Points on a hilly landscape, in no order, each with its height.
A ball rolls from a point to whichever of its 2 nearest points has the largest drop for the distance, and stops where none of them is lower. Distance is the straight distance between rows; heights are no part of it.
Q_414: [-40 -19   5 -18 -20 -11   0  11   2  60 -26 -12   1 -17 -17  54  -1   8
 -16  20  -5  -4 -45  -5  34 -60  46  10 -10 -41  10  34  16 -38  44   0
 -18 -37   8  14  34   0  22  -4 -11  -8  16   0   5 -12   8 -39  -1  -3]  (h 28.6)
Q_670: [ 12   0  -3   8 -11  17 -27   4 -21 -36  26  -1 -28  -2   9  14   3   8
   9   5   6 -31   2  11   5   0  29  18  -1  -4 -20  11 -29 -13  16  18
  -2  15  -3  -8  -5  -1  24 -23  -8  20  21 -21   6  25 -10  24 -21   5]  (h 73.0)
Q_991: [ 43  -6  36  14 -28  26 -22   0 -16 -32  30  -3 -30 -23  23 -25   9  36
  -3   0 -26  12  -7  18 -11  13  16 -32   8  -5  18   3  11 -15  -6 -11
  10  26 -27 -18  -5  12  26 -17 -16 -22 -21  -6 -13  -2 -16   1   0 -13]  (h 79.8)
Q_85: [-18  19 -22   8  42 -10   5  10  25  12  -8 -26  16  12  -9  22   6  26
  11  -6  47 -10   3 -12   1   8  13 -25   2 -26  -1  10 -14  -2 -23  10
 -20  10   0   8  -6  13 -21 -21  16  -6 -18 -18  17 -12  18  25   2  35]  (h 32.6)
Q_326: [ 35  -6  45  11   5  23 -18   1 -12 -20  17   6  -5  17   7 -12   0  -3
   3  -6 -32   3  -3  -8  -1  13  -7 -10  -4  -1 -12  28   8  14  31 -16
   9  20  -1  12  -2  -9  29  -6  29  10 -42   8 -15  16   3   6  -1  -8]  (h 40.7)
Q_204: [ 17  -2 -17   6  -8   4   6   4 -17 -27  -6  28 -23  11  17 -23 -16 -25
   9  -8 -12   2  22   8 -12  28 -16  26   8  24 -11 -44 -16  28  27   7
  19  20  22  -9   5  -9 -21  14 -15  43  19 -20  -1  21  -6  -3 -17  -8]  (h 52.4)
Q_820: [-16  11  -1  10  19   8  24   6  16   4   7 -33   4 -10  11   7   2  15
   4   5  17  21 -16 -10  -4  20  10 -44   2 -22  22 -15  17  -7 -41 -14
 -11   7 -14   0   5  22 -14   5   5 -33 -29  -8   6 -36  -1  11  19   2]  (h 35.7)
Q_589: [-12  67 -19  -6  28 -19  -8   6  12  30  -6 -13  27  33   9  31   2   4
  29 -17  17 -36  17  31  -7 -10   0  -3  17  24  -3 -35  20  15 -28  19
  18 -26   7  10  -1  11  -8 -20 -13 -38 -12  43  19  -2 -12  40  12 -27]  (h 45.2)
Q_168: [ -6   1  12  -5  60  17  33 -13   0  15 -20 -48  19  10 -34  44  10   8
  -3  28  30 -23 -31 -38  34 -45   0 -30 -29 -14 -11  65  10 -22 -14 -39
 -10 -30 -23  18  23  10  10 -19  23   3 -45 -15  20   4  35   3   5  17]  (h 42.7)
Q_119: [ 10 -19  -5   8 -55   3   3  -2  -4  -6   7 -14 -40 -34   9  -2  -1  19
  -9  13 -10  26 -20  10  -4  10  29 -12   2 -23  43 -26   3  -9 -11  13
   1  22  -3 -30  -3  13   0  21 -32 -10  35 -25  -3  -9 -17 -21   2 -14]  (h 40.9)
Q_754: [ 58  38   0  33  30  -8 -13 -25  16 -54  -6  11  19   6  20 -42   1  11
  15 -15  25 -24  31  15 -43  57 -11 -13  19  11  -9  -9 -18  23 -15   1
   4  34   7   3 -38   5 -16  -9  10   7 -15 -24  -2  17   3  43 -13   9]  (h 70.8)
Q_587: [-16  28 -13  -2 -18   3  16  14  -5  25   1 -10 -10  -6  20 -15  -7 -15
   9  -3 -19   3  18  33  -8  -1 -16  -2   8  13  11 -66  37   9  -8  24
  11  -9 -13 -14  11  15  -4  19 -54 -28  31  24   2 -15 -16  -4  27 -51]  (h 37.4)
Q_782: [ -6 -13  -3   2 -35  -1   0 -16   2  15  -6  36  -5 -10   0 -33   1  -2
 -12  -7 -22   9  14  14 -15   3 -28  10   1  13  18 -21   9  12  -3  23
  13  10   1 -27   0 -16  -5   9 -22  -5  40   9 -16   9  -7 -18   7 -12]  (h 44.2)
Q_94: [-23 -30  -2  -2  -9 -15 -27 -35  15  30   3  24  29   5 -35  -7  26  16
 -10   5  23 -43   0  -5  12 -21  -8  17 -28  -6 -28  49 -13 -20  17  22
 -21 -19  14  15 -16 -16   5 -15  12   5  15   3 -11  23   6  -2  10  40]  (h 24.3)
Q_240: [-39 -41 -11 -17 -12 -14  13   3   8  19 -18  28   5  11 -17 -10  -9 -25
 -15  -5  -9  17   9 -25  18 -11 -18  35 -14   7 -14  36  -7   0  11   0
  -4  -7   8  -2   7 -24  -3  26  19  25  26   8 -13   8   7 -28   0  17]  (h 56.6)
Q_161: [ 16 -16   0   6 -38   6 -10   5  -6 -35  21  -1 -38 -26  16  -3   5  25
  -1  12 -19   6 -13  12   5   1  26   1  11 -18  15  -6 -19 -23  -2  12
   2  22  -9 -25   1   6  17  -7 -28   2  25 -33  -6   9 -11  -5 -10  -8]  (h 46.3)
Q_709: [-31 -40 -16   6 -42 -11  -9 -20   9  24  -7  45 -19  -2  -4   6   1  -7
 -30  11  -6  -8 -10   9   4 -10  14  40  -4   1   5  22 -15 -20  43  22
 -15  -8   6 -11   5 -34   9   3 -18  21  67 -15 -20  17   0 -29 -10  19]  (h 54.4)
Q_840: [-23  17  13 -24  37  18   5   3  -5  43  -5 -34  27  13 -23  64   5  -4
  -5  11   6 -41 -29   4  38 -73  21  -9 -19 -14 -12  36  14 -32   7 -19
  10 -61  -4  12  15   8  32 -26  15 -18 -30  39  21  -2  14  -5  -6  -2]  (h 29.2)
Q_396: [ 42  21 -27  17  16 -10  -9 -17  21 -50  -7   2  -3 -10  12 -35  19  25
  13  -4  33 -32  23  19 -38  32   5 -19  24  -4  -6 -12 -26  -2 -25  12
   4  37   6  -7 -41  10 -17 -19  -9  -6  12 -37   1  17   7  31 -18  11]  (h 72.4)
Q_898: [-20  11  -7 -11  30  -5 -13  -2  14   5   4   7  27   8  -7  -4  10  -9
   4 -14  12 -17  16  -4  -1  -9 -29  21   1  12 -26   4  -6  11 -13  16
  -7  -5  15  11 -10  -9  -7   3  19   9  -2  19   3  12  -3  17   0  23]  (h 49.3)
Q_702: [ -2  32 -17  17  18  -9  20   0  26  -1  -2 -18  16 -20  12  -8  -2  12
   3  -7  29  32   0   6 -20  33   2 -44  14 -13  29 -48  11   7 -53   1
  -8  10 -10   2  -4  17 -34  16   0 -37 -11 -13   9 -37   4  20  18   3]  (h 29.8)
Q_639: [-38  -7 -27 -22   3 -22  -1   5  22  37 -14   9   8  12 -11  21  -5 -10
  12  -8  19 -24   6   3   8 -26   9  27  -3  -1 -13  -4  -7 -10  18  18
  -9 -16  35   8  14  -2 -17   1  -6   8  20   4   7  -6   0   1  -6  24]  (h 66.2)
Q_238: [-26  -3 -22   0  18 -27   2  -6  32  33 -25 -10  30   7 -28  15  14  15
   0  -9  41 -14 -13 -22  10 -14   5 -19  -7 -23  -6  16  -5 -11  -3  18
 -27   4  16  13 -12   6 -22  -9  19 -15  -6 -18  13  -1  12   6   4  41]  (h 37.2)
Q_146: [ 43 -37  -4  42 -35 -12  13 -24   6 -30   1  -5 -12 -30   4 -16   3  15
 -29  22  30  49 -23 -34  -6  49  26 -43  -8 -25  50   2 -22  -2 -39 -23
   3  29   2 -30 -28   1 -26   7  -2 -11 -16 -46  -3 -18  -3   1  -7  22]  (h 52.6)
Q_466: [ 21  51 -37   7  13 -13 -18  -8  -9 -12  21 -22 -11  26  -2  34   8  15
  32 -13  41 -54  33  36 -14  -2  26   3  12  -2  -5 -10 -22  11 -11  28
  10   0   7   5 -11   5  -7 -29 -20  -8  12   6  24  21 -18  51 -23   9]  (h 33.0)
Q_231: [-19 -19  -2 -12  -3  -2 -11  -2   4   3   4  25   0   5  -8  -6   7 -16
   3  -6   2  -9   5  -9   1  -4 -13  30  -8   7 -17  24  -9   0  16  11
  -6   4  20   7  -1 -16   7   1  10  25  11   2  -5  17  -3  -5  -5  19]  (h 53.1)
Q_190: [ -5 -25  39 -17 -10  34 -20   5 -29  -8  30  -4 -15   0   6  25   1  -6
 -27  11 -28  -7 -22   4  14 -35  18  14   0   0  -4  43   5 -21  29 -23
  -3  -7 -25   7  40 -10  53 -15  -8  20   4   7 -12  12  10 -12  -7 -15]  (h 26.1)
Q_394: [ 38  -8  48  11  32  16  -1   3  -5 -21  11  -9   9  14  -8  -9   5  -3
  -5   1 -20  23 -12 -24  -6  19 -15 -31  -5   8  -4  36  12   7   5 -45
  -5  14  -5  15   1  10  11  -7  40   3 -69   1  -2   0  13  -6   3   5]  (h 45.7)
Q_89: [ -4  -2   9 -14  40  17  -1  15  -5 -12  11 -15  13  14 -11   9  -1 -18
  -2  -1  -1  15   1 -29  11  -9 -15   6  -7   6 -29  31  -2  17  -2 -30
  -4   0  -5   5   9   5  11   2  39  27 -41   9   5  -3   8   3   2   7]  (h 50.3)
Q_262: [ -2  42 -21   3  28  -7  -4   3  10  11   5 -30   3  24   3  42   2  21
  32  -9  41 -30  10   8   2  -7  26 -12  14 -20  -4  -7 -15   0  -7  23
 -11   3   7   9 -12  11 -10 -31 -10  -6   0  -1  22  -3  -5  34  -5  16]  (h 26.5)
Q_100: [  2  31  11  -9 -14  27   7  29 -23  -4  33 -30 -33  -2  28  -1   0   0
  22  -7 -19   3   9  27  -2  -1   8  -4   7   2   4 -37  26  11 -17   2
  13  -2 -32 -15  15  11  18  -7 -35 -14  15  27   4 -12 -28   0  11 -54]  (h 47.8)
Q_667: [-25  -3 -26  -1 -44  -8  11 -10   5  38  -5  20 -13  -6  -4 -17 -10  -1
  -8   2 -14  12  14  14 -15 -13 -13   6  -3   3  32 -44  12   5   9  32
   4  -1  12 -19   8 -12 -21  20 -44 -15  49   2  -6  -3  -8 -20  17 -22]  (h 37.5)
Q_220: [ 54  56   4  12  30   0 -12 -11  -4 -48  -2   8  12  18  31 -34   5   6
  28 -20   2 -19  39  22 -43  41 -22   2  25  25 -12 -16  -1  31 -15   8
  12  25   1   7 -21   7 -15   5  -2  -2 -16  10   3  10   0  39  -6 -24]  (h 69.1)
Q_38: [  4 -23  -7   5 -31  -6  22 -11 -13  14 -31  30   6  -7   3 -48 -20 -21
 -13   1  -8  50  16  -6 -13  14 -39  -6  -7  28  22 -46  -1  34 -11  10
   6   4   4 -15  -5 -17 -39  33 -10   4  19  10   0 -11   1 -28   7 -15]  (h 55.0)
Q_54: [ -4  18   9 -16 -26  16  -7  17 -33 -13  27  -1 -32   6  27   6   3   6
   7   3 -36 -13  15  42  -7   0  14  17  10  11   2 -21  15   4  13  16
  10   2 -26  -7  15  -4  30  -5 -48   1  40  25  -1   6 -24  -2  -1 -43]  (h 50.4)
Q_128: [-17 -37   7  -6  -5  -1 -29 -36   1  24   3  14  29  -3 -40   9  21   2
 -17  19   8 -52  -7  -7  24 -47   4  18 -43 -11 -38  75  -6 -36  31   5
 -13 -35  -1  25   4 -16  25 -16  14  15   3   4  -8  18  18  -6   1  31]  (h 15.1)
Q_612: [ 35  14   8  16  19  14   1   9  -4 -37  28 -23  -9  -7  22 -12   5  19
  15 -10  13  20   5  -3 -16  34  14 -33   5  -7  14  -2  -7  -2 -25 -19
   4  20 -16 -10  -9  25   2  -7  -1 -11 -26 -14   4 -13  -6  17   3  -2]  (h 61.2)
Q_689: [ 10  20 -19   4 -11  -1  10  16 -16 -31  -5  12 -23   3  18 -21 -15 -17
  24  -9  -9  16  24  10 -19  26 -10   5  11  19  -5 -62   5  20   4   2
  14  11   6 -10   6   2 -24   9 -42  26  24  -5   5   0  -7  -3  -6 -31]  (h 55.8)
Q_944: [-36  -7   4 -22  13  -7  -2   9  -1  50 -19 -24  15   0 -28  51   6   3
  -3  11   0 -34 -35  -6  38 -63  34   0 -21 -31 -10  36   7 -38  29  -6
 -11 -44   5  17  22   8  25 -11   7  -9  -3  13  16 -13   9 -23  -6   6]  (h 22.3)
Q_467: [ 13 -15  -2  15 -23  -3   1   1   5 -28 -11  51 -27  17   9 -22  -8 -30
  -8  -6 -12  -1   3  -4   0  25  -5  34   3  13 -14 -22 -28  17  50   8
  16  23  23  -4 -20 -20  -1   9  11  38  10 -26  -3  36  -8  -9 -28  12]  (h 48.1)
Q_35: [-19 -15  -7  -2  -1 -28  -2 -24  16  25 -12  10  26  -5 -26  -1  16  17
  -8  -5  24 -19   0  -8   0 -13  -8  -2 -14  -9  -3  24 -12  -8  -4  28
 -18   6  22   8 -19  -8 -11 -11  17  -8  11  -1  -9  14   5  -1  13  31]  (h 32.0)
Q_943: [ 20 -28  -6  38 -27 -13   6  -8  18 -30 -26  41 -11   2   5 -33  -3 -14
 -11  -3  18   7 -12 -19 -13  37  -5  10  -3  11  -9 -19 -39  17  30   2
   6  31  24 -16 -38 -23 -18   7  29  31   7 -34 -11  29   3  -5 -26  24]  (h 42.9)
Q_469: [-42 -19   6 -34  -7  10   2   7  -6  41  11  10  -3   6  -3  16  -4 -17
 -13   0 -33   4   3  12  12 -29 -11  32  -9   0  -5  17  29 -16  15   5
   0 -33  -7   5  21  -9  28   5 -13   7  37  27 -13  -3  -2 -24  11 -12]  (h 39.5)
Q_869: [  8  11  12  -8  42  10  -5  15  -5 -13   5   4  29  23   2  -6 -11 -29
   3 -20  -7   5  20 -14  10  16 -26  17  10  17 -33  16  -3  34  11 -13
  -3   2  11  19  -2  -3   1  11  46  24 -39  11   9  11  -2  15  -5  11]  (h 53.2)
Q_742: [-31 -32 -16 -17 -17 -21  20  14   5   6 -17  11 -11  -2  -9  -3 -17 -27
  -8  -4  -7  36  -3 -36  14   5  -9  33  -2   2   1   1  -9  11   5  -6
  -6   2  13 -11   3  -7 -25  31   7  19  15 -14  -4  -8   7 -34  -2   8]  (h 59.3)
Q_66: [ 19 -24  23  23 -29  -8   2 -13   1  -4 -14  30  13  -6  -5 -45  -1  -4
  -8  -1 -19  54   6 -13  -7  32 -35 -16 -14  13  11 -12  11  30   2  -2
  -2  16   4  -5 -14 -19  -4  16  30 -12 -20  22 -21   2  -1 -23   6   2]  (h 63.1)
Q_879: [-41 -22   4 -37   7  -1   0   1   9  36  -1  10  28  11 -30   8  -3 -17
 -12  -4 -29   0   8   0  24 -46 -28  35 -23  -7 -23  45  21 -21  10 -18
   3 -48  -7  12  10 -17  27  10  20   1  13  33  -8   9  -8 -27  19  -1]  (h 45.0)
Q_225: [ -6  55 -15  -1  40 -17  -4  -1  14  17  -5 -10  33  21  10  16  13   9
  21 -16  32 -29  23  25 -20  12 -13  -2  19  17  -2 -25   4  11 -31  22
   5  -2   3  15  -6  10 -23 -14   8 -26  -7  18  21  -8   5  37   7   1]  (h 41.1)
Q_243: [-20  31  -7  -5   0  13  11  26  -1  24  10 -37  -6   2  20  10   1  -5
  19  -3 -10   8   1  23   0  -5  -4  -5   7   9   6 -43  35   6 -18   9
   8  -8 -10  -6  11  17  -2   3 -22 -32   5  32   5 -19 -21   5  26 -42]  (h 43.0)
Q_162: [-15  53 -13   9  33 -18   6   4  31  12 -12 -19  32   2   5   9  -1  25
   8 -11  31   4   7  19 -14   9 -11 -23  22  -1  12 -35  15   1 -34  16
  -5   6  -8  12 -11  17 -22   1   9 -45 -21   8   9 -22  11  23  21   8]  (h 36.2)
Q_554: [-22  -8 -22 -15  -9  -7 -23  25 -13  24  15 -14 -25   5  -2  54  -5   0
   6   5  18 -40 -19   6  25 -31  53  28  -2 -16  -4   9 -21 -23  29  19
 -25 -15  10  18  19   5   7 -18 -17  24  29  -5  11   4  -1  11 -21  16]  (h 69.9)
Q_60: [-19 -16  17 -40  19  19  27  19 -11   5  -2 -48 -12  -6 -15  47 -10 -23
 -11  25 -18   7 -41 -38  33 -45   1   3 -11  -4 -14  40  11 -23  -4 -52
   2 -32 -21   4  36  14  20   6  -1  27 -23  -4   5 -18  13 -20   6 -12]  (h 47.5)
Q_130: [ -5   0  33 -21  29  18 -10  -5  -2  17  15   7  28   8 -14   2  10   0
  -8  -2 -28  -8  -6  -5  12 -24 -23   4 -12   3 -16  41  28  -3  -7 -16
   8 -13 -15   7  14 -13  38  -4  18  -2 -21  43  -6  12   5  -3  24  -8]  (h 53.7)
Q_534: [  7 -25   7   7 -42  -3  13   2   0  -3  14 -15 -29 -33   7  -1  -4  -4
  -9   9  -2  54 -20 -25  -5  22  18 -14  -7 -19  37 -19   8  -2 -27  -9
  -2  25  -8 -25   0  11 -12  20 -17  -6   3 -22  -3 -30 -12 -22   9  -8]  (h 33.9)
Q_920: [ 37  19   2   7 -19  15 -29   1 -29 -54  25   9 -35  13  24  -2   2   6
  14  -3 -18 -25  24  30 -12  10  22  33  18  10 -15  -5 -23   1  28  11
  16  13   0  -7 -11 -12  22 -15 -21  18  20 -12   5  31 -22  26 -29 -21]  (h 74.6)
Q_252: [ 18   6 -23   8 -21   6  25  17 -10 -12 -12   3 -14 -22  15 -36 -21 -24
  14   4   0  33  15   3 -20  32 -12 -13   9  10  17 -74  -4  17 -17  -5
  17   8   0 -16   5  14 -37  27 -31  11  25 -20   3 -20  -4 -13  -7 -33]  (h 54.8)
Q_338: [ 38 -24  28  36 -40  -5  -8 -22  10 -22 -11  46 -11   1   1 -40  10   3
 -18  -2 -20  23  -5  -5 -13  20 -14  -6  -4  16   4  -4   4   7  25   5
  14  28   9 -10 -24 -25  11  -3  21 -13  -9  -4 -22  19  -8 -12   3   8]  (h 66.7)
Q_62: [-12   9   5 -19 -21  16  -9  11 -21  19  27 -12 -31  -3  14  35  -1  10
   5   1 -19 -20  -5  41   5 -26  28  17  14 -11  13  -6  14 -19  14  25
  -1 -15 -16   3  22   3  34 -16 -43 -12  45  15  -1   5 -16   4   2 -23]  (h 45.6)
Q_477: [ 38  47 -48  11  19 -26  15 -12  13 -38 -15   0  -2 -12   6 -24  -2  24
  28  -5  30 -33  29  25 -48  24  -6 -16  21   7  -1 -41 -20   5 -35   9
  18  15   5   4 -18   9 -36  -1 -36  -4  13 -25   9  14   7  27 -22  -8]  (h 73.8)
Q_384: [-29  32 -15 -15  43 -12  -6   6  16  27   0 -12  33  27 -11  24   4  -3
  14 -16  17 -35  20  12   0 -20 -16  11   6  11 -10  -1  -1  13  -9  13
   0 -27  16  20  -4   3 -13  -2  25 -12 -13  32  14   3   9  30   2  19]  (h 45.5)
Q_494: [ 15  44   5  -6  33  -8  -6  -2  -4 -10   1  13  31  11  20 -27   5  -9
  23 -17   6 -14  33  16 -24  33 -37   7  21  35 -15 -30  15  34 -26  12
  11   2   1  12   1   0 -19  10   1  -3 -18  31  -5  -1   1  31  11 -14]  (h 67.0)
Q_253: [ 59   7  26  26 -35  17 -20   3 -23 -67  15  14 -41   3  28 -18   5  17
   8 -11 -21  -1  -2  27  -1  11  22  10  16   0  -8 -14 -20  -6  38  -5
  19  27  -1 -15 -30  -4  31 -15  -1   4  -7 -21  -8  25 -20  12 -31 -13]  (h 76.4)
Q_388: [-15  13   3 -13 -16   2 -29   3 -11  41  11   0  -8   4  -4  46  13  17
   2   1  -8 -41 -10  39   4 -42  44  15   2 -13  12  12   6 -25  41  25
 -12 -33   0   9  20   3  28 -32 -40 -17  29  18   1   0 -18   6  -7  -7]  (h 40.6)
Q_452: [-14 -11   7 -28  44  11  36  -2  -1   6 -22 -45   9  -1 -35  51  -1  -9
  -7  32   7 -17 -35 -40  48 -62   4  -2 -21  -8 -19  69  -4 -32  -5 -51
   4 -45 -21  15  31  11  15   0  13  22 -32  -5  14  -3  29 -10   2   9]  (h 44.8)
Q_159: [-37 -12   1 -18 -18   4 -19  16  -8  61 -11 -11  -6  -7  -7  54  -8   3
 -10   1 -16 -28 -32  27  23 -47  48  16  -1 -30  12  11   9 -35  55  15
 -19 -40   6  18  33   5  29 -18 -30  -7  35   7   0 -13  -3 -11 -10  -5]  (h 34.8)
Q_343: [ 26 -26  -8  34 -28 -19  10 -28  11 -12 -14  10   0 -32  -1 -31   3  13
 -22   8  28  45 -11 -26 -25  38  -3 -29  -4 -13  36  -7 -19   8 -32   2
   1  27   7 -19 -32 -11 -31   6  18 -13  -2 -24  -7  -3   8  -5   3  13]  (h 48.2)
Q_694: [ 24 -32  15  26 -40  -9  11 -14  -4  -6  -2   8 -13 -25   8 -34 -11  -6
 -20  12  -6  62  -9 -29  -8  37   3 -31 -14   2  38 -28   0  15 -17 -14
   4  19   5 -17 -14  -7 -25  23   4  -1  -7 -11 -13 -20  -5 -22  -3  -4]  (h 41.7)
Q_236: [ 57   7  27  30 -30  16 -25   3 -21 -73  25  -5 -46 -16  21 -24   8  46
  12  -2 -22  -2   8  23 -10  20  34 -12  22 -12   9   1 -11 -23  -1 -11
  14  21 -13 -24 -33  18  31 -15  -7 -14  -9 -30  -2  10 -13  11 -26 -10]  (h 78.0)
Q_292: [ 48 -12  10  34 -11  10 -10 -15  -3 -54  19 -13 -23 -23  16 -29   7  35
   2   4  12  18  -6  -3 -19  46  27 -42   9 -21  28   2  -9 -20 -24 -27
   5  23  -6 -27 -23  19  -5  -8  -7 -18 -16 -41  -3 -16 -10  13  -8  13]  (h 59.7)
Q_934: [ 27 -19   5  24 -10 -10   5   3   5 -28 -19  30  -1   6   3 -30  -9 -22
   0  -5  -4  24  -2 -24  -3  33 -11  -4   5   4  -6 -17 -13  24  17 -10
   4  30  20  -2 -19  -5 -19  14  36  21 -24 -16 -11   6   5  -9  -9  18]  (h 36.6)
Q_850: [-28 -30  25 -30  -3  20  -1   5 -16  12   9   3   0  -2  -5  22 -10 -20
 -29  22 -37  -3 -15   6  21 -43   3  31 -12  -7 -14  45  18 -23  21 -27
   3 -26 -18  16  38 -12  52   2  -5  28  19  16 -11  -1   6 -30   3 -11]  (h 32.8)
Q_931: [ 35  28  16  15  42  14 -16  11  -4 -30  10   0  17  24  19  -9 -12 -14
  12 -13  -6   3  25  -7  -9  38 -12  -7  16  12 -20   3   0  43  12 -16
   0   9   9  18 -12   7  -1   4  43  14 -58  14   5   2   3  31  -3   3]  (h 55.9)
Q_864: [  9  -9  38  -4  31   0  -4  -3  -6  -2   8   7  31   0 -11 -12  13   3
  -6  -3 -18  10  -5 -13   1   7 -35 -21 -10  15 -10  27  29   8 -12 -19
   9   3 -16   7  -6   3  24  -9  30 -13 -47  22  -8   0  12  -2  25  -2]  (h 50.0)
Q_816: [ -3 -21  15 -23  29  15  18  18 -22 -14   6 -28  -2   4 -21  22 -14 -28
 -13  13 -14  13 -21 -49  28 -18 -10  11 -15   1 -32  44   1  -6   6 -50
  -4  -8 -11  12  26   4  16   3  16  36 -37  -5   8 -11  14 -11  -8  -4]  (h 50.2)
Q_622: [-16  30 -11 -15  25 -14  12   7   3  11 -14   7  40  -2   1 -30  -6 -14
  11 -10   3   9  28  16 -12  23 -48   5  11  37  -7 -41  14  29 -31   8
  -2 -17  -2  11   3   0 -32  23  12 -19 -17  33  -6 -16   7  11  24 -11]  (h 64.8)
Q_499: [ 56 -22   8  43 -43  -8  12 -17  -2 -50   6   4 -24 -25  21 -39   5  14
  -8   7   9  53  -7  -9 -12  60  28 -53  -7 -24  46 -11 -15  -9 -26 -32
  10  25   9 -22 -29  15 -18   7 -12 -17 -22 -37 -10 -28 -12  -2 -26  -3]  (h 56.4)
Q_703: [-31 -13 -32 -11 -19 -23 -13   6   5  21  -2   9 -23   6 -11  29  -6  -7
   9   1  18 -31  -8   5   8 -13  29  32   3  -9  -4  -3 -25 -15  32  26
 -15  -7  24   0   9  -3 -10  -5 -27  15  44 -21   3   7   3 -10  -9  22]  (h 68.1)
Q_61: [  1 -10 -11   7  18   0   1  14   7 -22  -4   6  -4  -2   7 -15  -5 -10
   2  -4  13  16   5 -23  -9  32  -9  -7   5   5 -11 -13 -23  10  -7  -1
  -2  25  13   7 -13   0 -21  10  18  16 -14 -17   3  -6   5   6   0  16]  (h 29.9)
Q_245: [  5  13 -20  14  17  -9  15  -6  16 -16  -6 -10   4 -13   6 -26  -5   2
   6  -8  28  14  10  -9 -24  44 -10 -24  14  -3   8 -28 -11   7 -41  -3
  -8  28  -1   6 -15  15 -33   8   9   0 -12 -14   4 -20  12  18   5  16]  (h 21.8)
Q_415: [-45 -13 -25 -18   7 -16  19  17  24  30 -14 -17   1  -2 -12  28  -7  -8
   4  -5  20   7  -8 -29  12 -16  11  13   2 -10   7  -8 -11  -9  -6   4
 -13  -4  21   7   7   8 -24  21   9   2   5  -5   6 -17   2  -9   5  16]  (h 64.2)
Q_926: [-15 -26   2  -1 -13 -12  17  -7   1  13 -25  14  23  -8  -7 -43 -11 -21
 -12  -5 -12  55  15 -15  -2  15 -49  -7  -2  26   8 -24  12  27 -15   2
  -9   0 -10  -4  -7  -6 -33  36  27  -9 -10  19 -17 -17   2 -28  11  -2]  (h 59.1)
Q_416: [-12 -27 -12   6 -51  -5   5 -16   4   9  -7  40 -29  -2   8 -12  -5  -1
 -28   9 -21  10  -5   6  -7  13   5  26   4   8  21  -3  -9  -1  14  23
  -1  14   3 -25   1 -27  -1   6 -19  20  60 -15 -12  15  -4 -31  -6  -2]  (h 50.1)
Q_385: [ 34  35  16   9  42  14 -17   7  -1 -33  14 -10  14  12  21  -9   5   9
  15 -18   3   2  16  -1 -16  26  -6 -23  16  13  -3   6   0  24 -12 -10
   2  21 -20  -1  -9   4   3 -12  18  -4 -34  10   7  -3   3  34   4  -9]  (h 58.5)
Q_248: [-23  29  19 -14  44  18   1   8  13  36   4 -28  33  20  -7  50  10  13
   3   5  10 -29 -19   2  15 -52  13 -21  -7 -11   0  20  22 -15 -17 -11
   3 -36 -11  12  10  11  24 -26  16 -35 -39  26  14  -7   8  12  10  -4]  (h 34.9)
Q_215: [-34 -28  -7 -24  21 -14  11  -5   5  15 -20  -2  30  -4 -42   3  -1  -4
  -8   8 -20   8  -9 -27  25 -35 -33  13 -27  -6 -26  58  11  -8  -6 -28
  -2 -29  -3  12  11 -14  10  11  36   2  -8  22  -2  -1   2 -27  16  10]  (h 48.6)
Q_508: [  5 -13 -24   1 -31  -7  19 -11   1  -2 -15  19 -11 -18   6 -34 -17  -8
 -12   3   9  33   7 -10 -16  23 -11  -7   5  11  24 -40 -17  19 -12  13
   7  20   8 -24  -3  -5 -36  28 -16  11  25 -19  -2  -4   4 -17  -4  -7]  (h 50.7)
Q_719: [ 19 -24  28  16 -23   3 -25 -12   1 -11  -2  45   3   7  -1 -28   3  -7
 -11  -5 -27   1   2  10 -10  18 -19  22   0  11  -9  18  -2  14  37  14
   6  17  14  -9 -13 -29  18  -4  14  10   4  -1 -10  34  -3  -9  -6  10]  (h 69.4)
Q_90: [-31 -23   1 -17   6  -7  -7 -23  -2  43 -22  -7  31  -6 -48  32   9  10
 -10  17   5 -40 -23 -10  43 -67  19   5 -43 -18 -19  71  10 -40  31 -11
 -17 -51   1  27  11   1  22  -7  12  -3   0  11  -5   4  20 -20   0  19]  (h 23.6)
Q_244: [ 23 -12  46   2 -14  33 -28  -5 -26 -15  27  19 -12   5  10  -8  11   4
 -19   1 -33 -13 -15  15   4 -12   6   8   2   5  -9  33   6   2  32 -11
   2  16 -16   9  15 -14  48 -24  11  10 -14  12 -10  26  -1  -1  -5 -12]  (h 34.3)
Q_479: [-26   5   0  -7   9 -12  27  12  11  10 -27   3  39  -2   0 -44 -19 -31
 -10  -5 -12  39  21  -6   8  13 -57  -3   4  39  -7 -39  24  27 -30  -4
  -8 -24 -13   2   7   4 -40  37  20 -18 -14  21  -9 -37   2 -23  23 -13]  (h 62.1)
Q_727: [ -4  16  18  -9  53  32   9   5  -2  17  13 -46   9  11 -13  45  16  15
  -2  18  20 -28 -32 -10  19 -41  12 -33  -5 -12   0  42  10 -15 -19 -20
  -7 -15 -24   8  16  13  17 -33  11 -20 -40   0  13  -6  25  10   6   7]  (h 39.4)
Q_693: [-29 -11 -31 -15  -7 -16  32  20   8  17 -18 -16  -1  -6   1   1 -23 -27
   3   2   6  37   6 -30  16  10  -8  17   4   1   9 -38  -7  11 -22  -4
  -7  -4   7  -7   6   8 -35  33   2   7   9 -12  -5 -25   6 -19  11  -2]  (h 61.8)
Q_456: [-16  18 -21  -2 -32  -5  12  -4  -3  40  -5   8 -16  -5   7   1   0  12
  14   0 -27  -6  16  47 -17 -20  -8   5   6   6  24 -47  28  -1  11  26
  14 -12   2 -12  16   0  -6   8 -65 -28  59  12   6   7 -22 -10  16 -33]  (h 29.7)
Q_886: [-11   1 -16 -12   1  10 -17  12 -11  -2  25 -11 -24   1  -4  33   2   7
   6  10  14 -27  -7   0   9 -17  27  16  -4 -10  -8  13 -18 -13   8  18
 -14   2  -3   6  14   4  17 -19 -10  18   5  -5   5  10  -1  14  -4  11]  (h 71.4)

For each start below, name the point where the ball stops.
Q_396 | Q_508
Q_477 | Q_508
Q_920 | Q_245
Q_742 | Q_245
Q_689 | Q_245
Q_612 | Q_944

Call two points neighbours if one is among the 2 nearest of the other. Go from one point of each pair to the other, from neighbour to neighbour, staying as low as possible. Name the highest point that can't be avoided.
Q_534, Q_128 | Q_612
Q_456, Q_245 | Q_54
Q_508, Q_245 | Q_689
Q_128, Q_245 | Q_225
Q_262, Q_944 | Q_238
Q_944, Q_128 | Q_90
